The views of a scene show one set of named points, each view turned or mirrored, and shifted as a whole, with a little noise and some points left out.

Scene 1
View 1
Mirup: [-15   0  -8  -9   5   3 -38 -24  32 -25   2  27 -20  31   9 -18  15 -25
 -33  16  39  -5]
Tofid: [ -8  -3 -13 -12  -4  -2 -26 -20  36 -22  -2  11 -29  37  11 -19  17 -25
 -37  18  33  -2]
sisut: [-19  12  14   4  45   1 -37 -15  10 -11 -24  71  12  12  -1 -13  38  27
  37 -11  16  -8]
zop: [  6  -6 -35  -5  42 -12  36  37  22   7   6  -7 -46  35  16   5  10 -44
 -96  26  -5 -16]
rim: [ -3   2  -8  14  64  -4 -27   5  11  -2 -14  70  -1  -9  -6  -8  31 -18
   0 -10  -2 -23]
zolog: [ 22  -5  -3  -9  -4 -18   0   1  20  -4 -19  11 -26  44  12 -18  40  -1
  15   1   6   3]
futo: [-58  29   5   3  95  13  34  23   6   2  -7  45  -3  36  10  16  13  42
 -59  16  10 -18]
dozi: [-10  10   1   1  51  -6  17  15   8   6 -18  32 -12  32   7  -1  28  17
 -14   1  -1 -12]
bubo: [ 42 -10  -7   6  31 -27  24  34   7  18 -28  25 -25  30   6 -12  47  -9
  27 -16 -28  -3]
fadon: [ 14  -3  -1  -1  27 -13  -3  10  12   4 -23  36 -17  24   3 -13  35  -1
  17  -7  -4  -5]
met: [-21   9   6  -7  15   0 -32 -23  22 -23 -18  42  -5  26   7 -17  26   9
   5   5  31  -5]
ditat: [  0   2 -14  -1  43  -9  24  27  16   7  -4  12 -29  35   9   3  23 -16
 -50  10  -6 -12]
vare: [ 13 -11  -8   5  34 -10 -36  -2  17  -5 -20  60  -4   1  -6 -18  35 -22
  27 -12   0 -10]
mul: [  8  -2   0  -1  27  -9 -21  -3  17  -5 -19  45  -7  18   2 -13  36  -3
  18  -7   8  -7]
riruf: [ 16  -9 -19   7  40 -16 -15  15  19   0 -11  43 -14   9   1 -11  31 -36
  -8  -4  -9 -16]
mulol: [ 35 -16 -19  -1   4 -20 -17   3  24  -4 -13  25 -28  18   3 -20  36 -43
   6  -6  -4  -4]
sarel: [ 35  -9  -7   6  25 -21   2  20  11  11 -28  35 -17  21   5 -14  46 -11
  30 -16 -19  -3]
View 2
Tofid: [ 41 -27   5  16   1 -16  36   4 -17 -16   2  11  16  19  39  12  15  11
  39  36   1  10]
fadon: [-12 -15   8  -9   5 -11 -16 -16   3  -7  21  -5  12   0  16   0  23  39
  14  30 -19 -11]
futo: [-23 -21   7  78 -14 -68 -21  -7   7 -15 -24  39  -3  -8  12 -50 -39  17
   0  47 -31 -30]
vare: [ -9 -12 -12  -3  -5  -4 -16  -3 -14  -9  47  15  31 -18   7  15  35  42
  25  15 -14 -12]
mulol: [ 17  -7  15 -15  12   3  16 -16 -10 -17  30 -16  20  -4  10  21  38  27
  23  22 -10  -2]
bubo: [-20  -3  31 -24  19  -7 -16 -34  12  -6  23 -35   5  -4  -2  -2  32  40
   0  32 -32 -15]
met: [ 11 -30 -21  14 -10 -18 -12  13  -5  -4  18  31  26  16  49   8  10  36
  35  30  -1   0]
Mirup: [ 39 -24  -4  29  -3 -16  30  11 -20 -16   6  28  24  18  41  16  14  15
  40  29   6  11]
sisut: [-24 -18 -39  10 -24 -12 -48  13 -10   0  48  44  42 -12  27  14  20  57
  34  15 -13 -15]
sarel: [-16  -5  17 -21   9  -3 -17 -24   3  -4  29 -18  14  -9   6   5  34  42
   9  28 -27 -11]
zolog: [  8 -20  14 -20  12  -6  -2 -13   9  -2  10 -20  10  24  36   9  24  35
  22  42 -12   2]
riruf: [ -3  -5  13  11   3 -13   7 -17 -15 -20  28   4  17 -20  -5   4  29  26
  14  17 -19 -10]
dozi: [-27 -11  15  17   4 -27 -20 -20  13  -9   6  -7   1  -3   8 -18   7  31
   1  42 -29 -19]
ditat: [  7 -11  36  33  10 -34  23 -20  -3 -22 -12  -4  -5  -6  -1 -21   1   6
   3  41 -22 -10]
rim: [-21  -7 -12  27 -14 -19 -17  -5 -16 -15  43  32  32 -34  -9  -1  21  36
  16  13 -19 -19]
mul: [ -7 -17  -3  -1  -3 -11 -18  -6  -3  -6  27  11  25  -3  22   7  22  41
  24  26 -17  -8]
zop: [ 32  -7  57  48  19 -38  68 -28 -14 -37 -28 -14 -12  -8 -13 -22   3 -20
  -7  41 -17  -4]
View 3
Mirup: [  6 -28   9  -5  -9   6  -4   4  13   8  35  13 -12  -2 -21 -17   7 -34
  23  34  12 -23]
sisut: [-13  -5  13   4 -12  11  12   2  26  12  18 -34 -45 -38  44 -13  11 -34
  31 -23  -4  21]
sarel: [ 42  15  15  28  -5   8   9 -17  19   3  -5   4  -6 -11  40  16  28  11
   4 -16  -8  27]
bubo: [ 47  23  13  38  -1  11   9 -26  13 -10 -15  12  -3 -14  43  30  34  27
   3 -13  -4  23]
mul: [ 15   0  14  13  -9   6   7  -5  19   8  14  -6 -17 -19  31  -1  16 -16
  16  -8  -2  14]
met: [-14 -16  16   5 -13  11  -2   4  16   4  27  -4 -26 -15  18 -14   2 -36
  29   8  13  -3]
mulol: [ 51  -4  20  13  -6   8  -2 -11  23  15  15  20  14   4  15   3  19   7
   0  17  -5   6]
vare: [ 33  -4  20   2  -9   6   9  -5  29  25  20 -16 -15 -19  28 -11  20 -12
  12 -15 -14  23]
dozi: [ 10  10  -7  22  11  10  17 -17   2 -15  -9  -4 -34 -33   6  25  27 -10
  29 -10  12  -9]
rim: [ 37  -2   3 -10   1   3  22 -12  30  25  15 -34 -33 -37   9 -10  32 -17
  25 -28 -18  12]
fadon: [ 25   7  13  22  -6  11   6 -12  16  -2   3   3 -15 -17  30  13  20   0
  17  -6  -1  10]
ditat: [ 41   8 -16  14  22   8  21 -24  -1 -16 -11  17 -15 -18 -26  31  34   3
  28  12  14 -28]
futo: [-10   7 -39   8  28   8  32 -20  -8 -29 -22 -24 -66 -58 -33  31  38 -36
  59 -17  25 -39]
zolog: [ 12   0  22  31  -8  13  -5  -6   9 -11   4  27  -2   1  32  12  10   1
  10  22  16   2]
View 4
sisut: [  9 -10  33  42  44 -13  -1 -48  19 -18 -32 -25 -11  -8 -12  14 -37  -3
  -5  56  29 -12]
Mirup: [ 14  17  35   8  -2 -25   3 -10  26  -4  12 -14 -43  -9  34 -24 -10   7
   1   9  51 -48]
futo: [ -2  22  -3  42  48 -15  14  38  50 -20 -57 -57 -16 -46  33  11 -33  69
   3  39 -18 -46]
met: [ 15   7  35  28  24 -17   6 -32  12 -10 -12 -23 -26  -9  11  -2 -25   0
  12  24  47 -31]
zolog: [ 23  10  23   1  22 -14  30  -9 -24 -15  10 -18  -7   3  14  -2   2 -21
  15   7   7 -25]
mul: [ 12   0  29  15  23 -19  13 -26   1 -17  -7 -16 -11   3  -2   3 -15 -13
  -4  40  12 -17]
ditat: [  9  25   6   4  17 -18  26  38  16 -15 -12 -34 -19 -20  35  -9  -6  31
   2  13 -13 -42]
fadon: [  8   3  21  10  26 -16  21  -9  -6 -20  -6 -18  -3   7  -1   3 -10 -15
  -2  33  -8 -13]
dozi: [  6  12  10  18  33 -14  22  13  11 -22 -25 -36  -7 -12  12   5 -16  18
  -1  33 -18 -27]
zop: [  2  36  -1 -25 -18 -25  21  81  24 -16  12 -24 -32  -7  53 -27  17  35
 -20   9 -35 -50]
mulol: [ 17   7  28 -13  -2 -23  16  -3  -7 -18  20  -2 -18  22  10 -12   5 -24
 -15  23   2 -14]
rim: [ -5  -3  26  20  17 -24  -9 -12  37 -21 -27 -11 -24   9  -7  -1 -28   4
 -36  70   1  -6]
bubo: [  8   1  13  -6  26 -15  32   8 -27 -28  -2 -15  10  18  -5   6   2 -25
  -9  36 -41  -2]
Tofid: [ 20  22  32   0  -5 -21  10  -1  13  -4  17 -14 -38  -7  37 -24  -1   3
   6  -1  44 -48]
riruf: [  4   3  23   0   5 -27   2   7  14 -20  -2  -9 -19  15   6 -11  -7  -6
 -28  42 -12 -13]
sarel: [ 11  -2  23  -1  24 -18  20  -6 -16 -23  -3  -9   1  19  -7   3  -3 -26
 -10  37 -24  -2]
View 5
riruf: [-16  21  -8  28 -30  12 -19  -4  -9  40 -11  -1   3 -27   1  18  -1 -17
 -22 -20  -3   1]
bubo: [-33  17  -1  45 -24  37 -30  -4 -40  30  16  30 -10 -20  10  26 -15 -12
 -10   2   6  29]
Mirup: [  3 -13 -11   5 -18  20  22 -11  21  -5 -17 -23  37  -1  -4  -2  -7 -21
 -44 -38  -9 -29]
sarel: [-32   5  -3  38 -34  33 -33  -1 -27  29   7  25   2 -15  16  29 -14 -12
 -13  -2  -1  18]
futo: [  9  54  22  60   7 -42  43 -22 -13  29  19 -52  14 -52 -22 -25 -54 -54
 -31   4 -86  21]
vare: [-31 -10  -4  30 -48  11 -29   4   8  38 -13   5  25 -20  20  35  -5  -9
 -19 -15 -15  -4]
mulol: [-18   2 -16  15 -30  45 -21  -4  -8  19  -9  13   6  -8   6  18   5  -7
 -26 -25  20  -4]
dozi: [-14  19   8  45 -10   5   7 -13 -22  19  16  -6  11 -24  -2   5 -34 -32
 -20  -1 -40  18]
Tofid: [  6  -3 -10   5 -11  33  22 -18  11 -12 -10 -15  24   6  -6  -8  -9 -22
 -42 -36  -1 -24]
zop: [ 21  69 -10  17  17  20  27 -18 -32  17   0 -26 -30 -28 -36 -40  -2 -36
 -48 -37  21   7]
ditat: [  3  42  -3  31   3  10  13 -17 -25  19  10 -14 -12 -26 -17 -14 -17 -33
 -31 -16  -8  15]
met: [-16 -26  -4  26 -29  13   8 -11  18  -1   0  -8  46   2  11  19 -26 -17
 -25 -13 -38 -18]
mul: [-21 -12  -4  36 -34  19 -15  -4  -1  18  -1   4  25  -9  15  25 -19 -14
 -16 -11 -21  -3]
sisut: [-33 -27   5  47 -48  -7 -12  -5  16  22   0  -5  50 -18  21  37 -35 -16
 -13   0 -61  -4]
View 6
Mirup: [ 32  13 -17   0 -41 -20  16 -47   5 -20   5 -14  13  34  17 -47  28  29
  44   4  16   6]
zolog: [ -2 -16  -8 -19 -22  -9 -16  -3  13 -27   2 -31  30  62  -6 -37  13 -14
  31   7  -5  17]
met: [ 27   9 -10 -18 -37  -6 -20 -38   4 -15 -13 -44  11  46   9 -25  11  37
  42  -8  18  26]
Tofid: [ 26   8 -15   3 -35 -16  22 -37   8 -26  12  -9  22  34  12 -54  27  19
  43  10   5   1]
vare: [ 18   2 -25 -27 -18  -7 -50  -7  25   8 -16 -27 -13  37   9 -14  26  -2
  40 -23  26   1]
mul: [ 14  -2 -13 -23 -22  -4 -38  -9  14  -9 -10 -39   7  40   2 -17  17   1
  37 -14  12  13]
fadon: [  6 -13 -13 -20 -23  -3 -29  -6   6 -20  -6 -41  20  52  -1 -24  11  -5
  34  -6   3  20]
ditat: [  7  -2 -24  12  -9   0   5  -4 -28 -37  13  -9  33  -9  23 -18  23 -25
  35  -8 -23   5]
mulol: [  7  -9 -24 -19 -16 -17 -19   1  30  -9   6  -6   7  47   2 -43  31 -25
  33  -1   6 -10]
bubo: [-11 -24 -22 -24   2   1 -44  29  11 -21  -2 -28  21  43  -3 -11  15 -52
  25 -11 -12   2]
futo: [ 21  13 -19  18 -13  26 -18 -27 -67 -44 -14 -44  38 -45  39  28   2  15
  43 -27 -16  40]
rim: [ 26  13 -30 -18 -13  -2 -51 -14   2   5 -16 -23 -16   1  23   5  27  -1
  42 -35  24   1]
zop: [  8   1 -33  27  -5  -5  32  -4 -29 -46  32  21  40 -26  33 -33  32 -42
  33  -2 -33 -16]
riruf: [ 13   3 -27 -13 -10 -10 -31  -1   7  -8  -3  -9   1  14  13 -16  29 -23
  36 -17   6  -8]
sisut: [ 25  11 -15 -27 -29   3 -57 -25   3   0 -31 -61   0  35   9   4  12  28
  45 -27  29  33]

Which points are out of place in each view (at most two, in the order of its rows)? Write none if all are in place.
view 1 | none
view 2 | sisut, dozi
view 3 | none
view 4 | ditat
view 5 | futo
view 6 | fadon

Scene 2
View 1
Midut: [ 32 -23  -2  10   1   9   3  11 -24  27  17 -47   3  25 -26 -36  20  -6
   3 -31  31  15]
sodo: [ 17 -28 -32 -33  13   0   8  23 -12  42  38 -20 -21  12 -35   5  14  30
   5 -15  23   8]
pivi: [ 29 -16 -19 -41  -1   1   8  10 -13   1  21 -46  15   4 -40 -21  30   3
   2 -33  14   6]
Mel: [ 34 -28 -48 -65  16   4  34  16 -10  22  58 -41 -12   5 -61  12  23  31
   1 -28  13   1]
voba: [ 25 -26  -8   5   2   7   1  15 -17  35  17 -36  -8  25 -23 -29  16   2
   2 -24  31  18]
ler: [ -3 -19   6  24  -3  -7 -40  31 -10  49  -2   0 -12  19   4 -26  13  12
   5  -3  33  23]
tetif: [ -1 -12  26  11  -8 -14 -35  13 -14  23 -33 -22  12  -1  -3 -28  10  -3
  25 -16  36   2]
gok: [ 27  -9 -30 -53  -7   3   0  16   2  -9  26 -38  26   2 -35 -29  37   2
 -14 -36   2  20]
Munob: [  0  -1 -13 -47 -12 -10 -32  21   7 -12  -4 -15  29 -13 -18 -20  29   9
  -1 -25   0  12]
Tavum: [  6 -26   8  50   1   2 -28  27 -18  60   5 -10 -22  39   6 -35   8   1
   3  -7  44  30]
num: [ -4  -2  35  34 -20  -6 -57  18  -4   8 -41 -15  29  11  17 -62  21 -21
   5 -19  31  25]
gizas: [ 26 -18 -20 -15  -3   6  -5  18  -8  16  25 -37  11  18 -24 -35  32   2
  -9 -30  17  25]
Fos: [ -4 -21   6  15   2  -8 -35  26 -13  48  -8  -1 -14  13   0 -17   8  13
  15  -1  35  16]
dovu: [ -6 -22  -3 -17  10 -12 -24  28 -11  44   1  -3 -23  -6 -19   9   2  33
  25   1  29  -3]
View 2
pivi: [ 19  32   5  28 -19  -2 -41  -9   2 -37  -2 -27  15  20 -24 -13  -9   0
   6 -17 -16  -2]
dovu: [ 25   9  35   3  32  -3 -31 -12  14  -1   5  -7 -17  10 -11  12  23  29
  -6  36 -17  13]
Munob: [ 22  44  17   0  -4  -9 -55 -27  -5 -12  26   5  -2  38 -18  -4   9  12
 -13 -36  -7  -4]
sodo: [ 36  26  18  30  11   5 -49  -5  25 -24 -28 -22   5   9 -20   2   6   1
   8  43 -23  -2]
ler: [ 14 -12  18  -5  22 -15 -14   2  -6  11   6  21  -8  -5   7 -15  38  -9
 -21  28   0   8]
gok: [ 25  49  -4  28 -26  -5 -63 -16  -3 -34   0 -15  17  29 -22 -15  -5 -21
   0 -29  -9 -14]
voba: [ 14  -1   2  24  -4  -8 -18   9  -5 -25 -15 -13  12  -8  -5 -21   8 -14
   1  17  -9   7]
Mel: [ 37  47  10  50  -9  13 -65 -11  29 -51 -35 -51  15  22 -36   2 -17   3
  24  26 -35  -8]
gizas: [ 18  22  -2  24 -15  -7 -39   0  -6 -25  -9 -13  16   7 -10 -24   8 -23
  -2  -4  -5  -8]
num: [ -5 -15   9 -20  -4 -29   0  -2 -36  11  43  33  -7   5  14 -27  38  -7
 -31 -36  20  15]
Tavum: [ 15 -14  12   6  15 -11 -13   8  -7   7 -11  12  -1 -17   8 -20  34 -22
 -11  39   1   6]
Midut: [  7  -2  -1  26 -13 -12 -12  10 -10 -31  -9 -18  16  -6  -8 -26   4 -14
   5   4  -6  12]
View 3
Fos: [ 18 -10   3  -1  -4 -24   8 -24 -25   9  27 -47  37   7 -37 -25  -3  44
  11  34   3   5]
dovu: [  9 -38  -8 -13  -8 -40   9 -35 -28   8  22 -59  23   1 -39 -29   1  11
  25  39  21  20]
tetif: [  1 -22  11   0   7 -29  -9  -9  -2  41  35 -34  38 -11 -28 -18  -4  46
   1  15   0  26]
pivi: [-26 -24   1 -27  -6 -19 -24   5  -9   7  28 -18  39  20 -17 -15   4 -42
  22 -11  28  19]
Tavum: [ 14  19  23  14  -9 -13   2 -25 -32  -7  30 -38  55  29 -48 -18  -8  55
  12  29  -1  -4]
gizas: [-14  -4   3 -19  -8  -6 -14   7 -15  -5  27 -18  49  26 -18 -17   0 -21
  18  -9  23   2]
Munob: [ -6 -39 -24 -35   3 -16   1  18   5  21  31 -25  27 -12   5 -33   9 -19
   1  -3  22   8]
ler: [ 20   5  14   7   2 -19   6 -16 -17  13  32 -43  48   3 -33 -22 -10  61
   1  29  -1   3]
num: [ 11   9  13   3  14 -10  -4  18  12  43  45 -19  53 -13 -11 -21  -4  74
 -25   5 -13   5]
Mel: [-32 -39 -10 -35 -24 -22 -20 -19 -35 -23  12 -32  31  38 -32 -19  10 -88
  52  -1  46  17]
Midut: [-18   2  26  -4  -4 -15 -24  -2 -19   4  29 -18  54  33 -34  -5  -3  -3
  22  -6  13  17]
sodo: [-11 -28  -6 -21 -19 -24  -1 -28 -41 -19  18 -43  33  30 -35 -20   2 -39
  43  20  29   8]
voba: [ -8   4  21  -6 -11 -17 -18 -12 -24  -4  24 -25  52  32 -37 -10  -3  -1
  27   7  14   8]
gok: [-22 -20 -12 -34  -5  -7 -17  21  -3   2  26 -10  43  19   1 -22   7 -51
  13 -21  31   5]
View 4
gizas: [ -7  -2  -6   1  15  -1  -9  -4  -7  -2  -8  12   1  34  17  -6  27  21
   4 -28  31  -8]
tetif: [ -6  26  28  18  19  10  -5 -16   0  18 -32  24   6   8   2  30 -18   1
  28 -27  -6   4]
gok: [  0  18 -12 -29   9 -10 -13  -3 -15 -31 -11  17  -9  44  23 -18  22  25
 -19 -32  62 -13]
num: [-14  49  23  31   2   1   8 -10  -5 -20 -21  38  -8  -8   1  37 -33 -14
  35 -38   3  38]
Tavum: [-27  -9  -2  51  -2  14   7  -2  -2   6   6  20  20   4   3  27  32   7
  44 -31 -19  25]
dovu: [-20  -7  14 -11   7  20  -7 -10   2  29 -29  13  32  23   9  37  32  16
  13 -11 -16 -37]
voba: [-16  -9  -7  14   6   8  -3  -3  -7   3  -2   9  13  25  13   8  40  19
  17 -28  12  -2]
Mel: [  1 -34 -24 -35  21   3 -20  -7 -12  10 -10  -7  13  65  31 -25  70  47
 -26 -19  49 -51]
Midut: [ -5  -8  -7  31  25   1  -9  -5  -7   4  -1  12  -6  30  13  -7  26  24
  18 -36  28  14]
Fos: [-25   5  11  18   0  17   4  -9   2  12 -18  20  24   6   4  40  21   2
  31 -24 -17  -1]
sodo: [-14 -28 -15 -14   7  12 -11  -4  -4  14 -10   2  25  39  19   2  62  32
  -3 -16  17 -39]
pivi: [  5   5  -6 -16  24  -3 -17  -6 -10  -7 -16   9  -6  46  22 -17  21  26
 -11 -30  53 -17]
ler: [-26   8   6  21  -5  14   8  -9   1   1  -8  23  23   1   5  37  22   0
  35 -26 -14   9]
Munob: [-10  40  11 -43   2  -2  -6 -10  -8 -21 -35  26   3  30  12  14  -1   8
 -13 -23  38 -22]
View 5
tetif: [ 38  -8 -10  -4  14  -1  25  19 -30 -19  -2  -4 -33  13  -2  -9   5  24
  14  -7  -2 -11]
dovu: [ 29  -7  22   6   9 -23  38  40 -14   1 -32  17 -37 -11  -6   0   4 -17
 -14 -28 -15   1]
gizas: [ 10  32  25 -25   4   8   1  12  -5  13 -22 -19   7  30 -31  12 -12   6
 -14 -26  -1  10]
pivi: [  2  29  50 -37  14 -12   3 -11   1  15 -22 -26  -3  28 -24  -1  -7   1
 -11 -31  -6  -1]
Mel: [-15  30  92 -29  11 -35  12   6  20  36 -45 -18   2  11 -21  10  -6 -36
 -42 -58 -19  17]
sodo: [  7  17  53 -10   3 -20  20  33   7  20 -39  -2  -8   3 -16  14  -4 -28
 -31 -45 -14  18]
Fos: [ 39 -12  -6  13   5 -10  35  46 -23 -17 -13  10 -30   0   2  -2   8   0
  -3 -20  -8   0]
Munob: [ 19  25  27 -39  21   4  12 -19 -19  17 -38   5 -38   8 -45  -3  -2   5
  15 -11  -7 -17]
Tavum: [ 39   5 -25  18 -11  15  19  72 -16 -23  -9  -5   0  17  -5  21  -5  11
 -14 -20   5  18]
num: [ 44   4 -43 -13   9  32   8  17 -39 -28   0  -5 -26  27 -20  -2  -4  46
  33  14  11 -13]
ler: [ 42   5 -17  10  -3  13  22  54 -21 -16 -19  11 -20   7 -16  12  -4   5
  -3 -14   0   8]
Midut: [ 12  22  13 -13  -3   4  -5  27   0  -4  -1 -41  25  42  -6  11 -14  21
 -19 -32   5  12]
View 6
gizas: [-45  34 -14  -2  31   4  -5  13   5  15 -14 -39  12 -32  -1  -6   2  11
 -37   4 -12 -17]
tetif: [-32   9  -5 -49  -9  11   0 -28  18 -10  -2 -14 -20 -26   6  -2   4 -14
  -8  24  29  -9]
Midut: [-39  30 -23  -7  18  -2   0  -3   0  22 -26 -50  19 -16   6  -1 -11   6
 -22   8  11 -10]
num: [-13  -9 -15 -68   0  13  -6 -21  17   3  28 -26 -42 -14   7 -27   7 -15
 -12  15   8 -42]
voba: [-50  33 -13 -10  19   1   3  -6  -4  16 -26 -51   9 -18   1  -6 -13   8
 -24  11   6   0]
pivi: [-42  43 -14  12  21   4  -6  22  16  10 -29 -16  34 -46   4  12  12   4
 -35   8  -1 -17]
Fos: [-60  20   2 -46  10  14   2 -31   4 -12  -4 -33 -33 -28  -7 -10  -9   6
 -16  24  13  17]
Tavum: [-58  16 -11 -46  17   5   5 -35 -11   7  -4 -71 -34  -5  -7 -26 -26  10
 -15  15   8  16]
dovu: [-76  37  12 -30   8   9   5 -25  10 -27 -23 -13 -13 -47 -11   8   0   7
 -17  30  18  37]
Munob: [-42  29   6 -18  18  15 -12  19  30 -13   2  12  -2 -60  -2   7  32   0
 -36  11 -16 -26]
sodo: [-84  57   6   8  21   4  -1  -3   2 -14 -49 -25  19 -51 -13  21  -2  22
 -30  19  11  41]
gok: [-43  40 -12  13  29   9 -12  35  18  12 -15 -10  28 -54   3   3  22  11
 -49   3 -21 -31]

Which points are out of place in each view (at most two, in the order of its rows)? Write none if all are in place.
view 1 | none
view 2 | Tavum
view 3 | ler
view 4 | gizas, voba
view 5 | Fos, Midut
view 6 | sodo
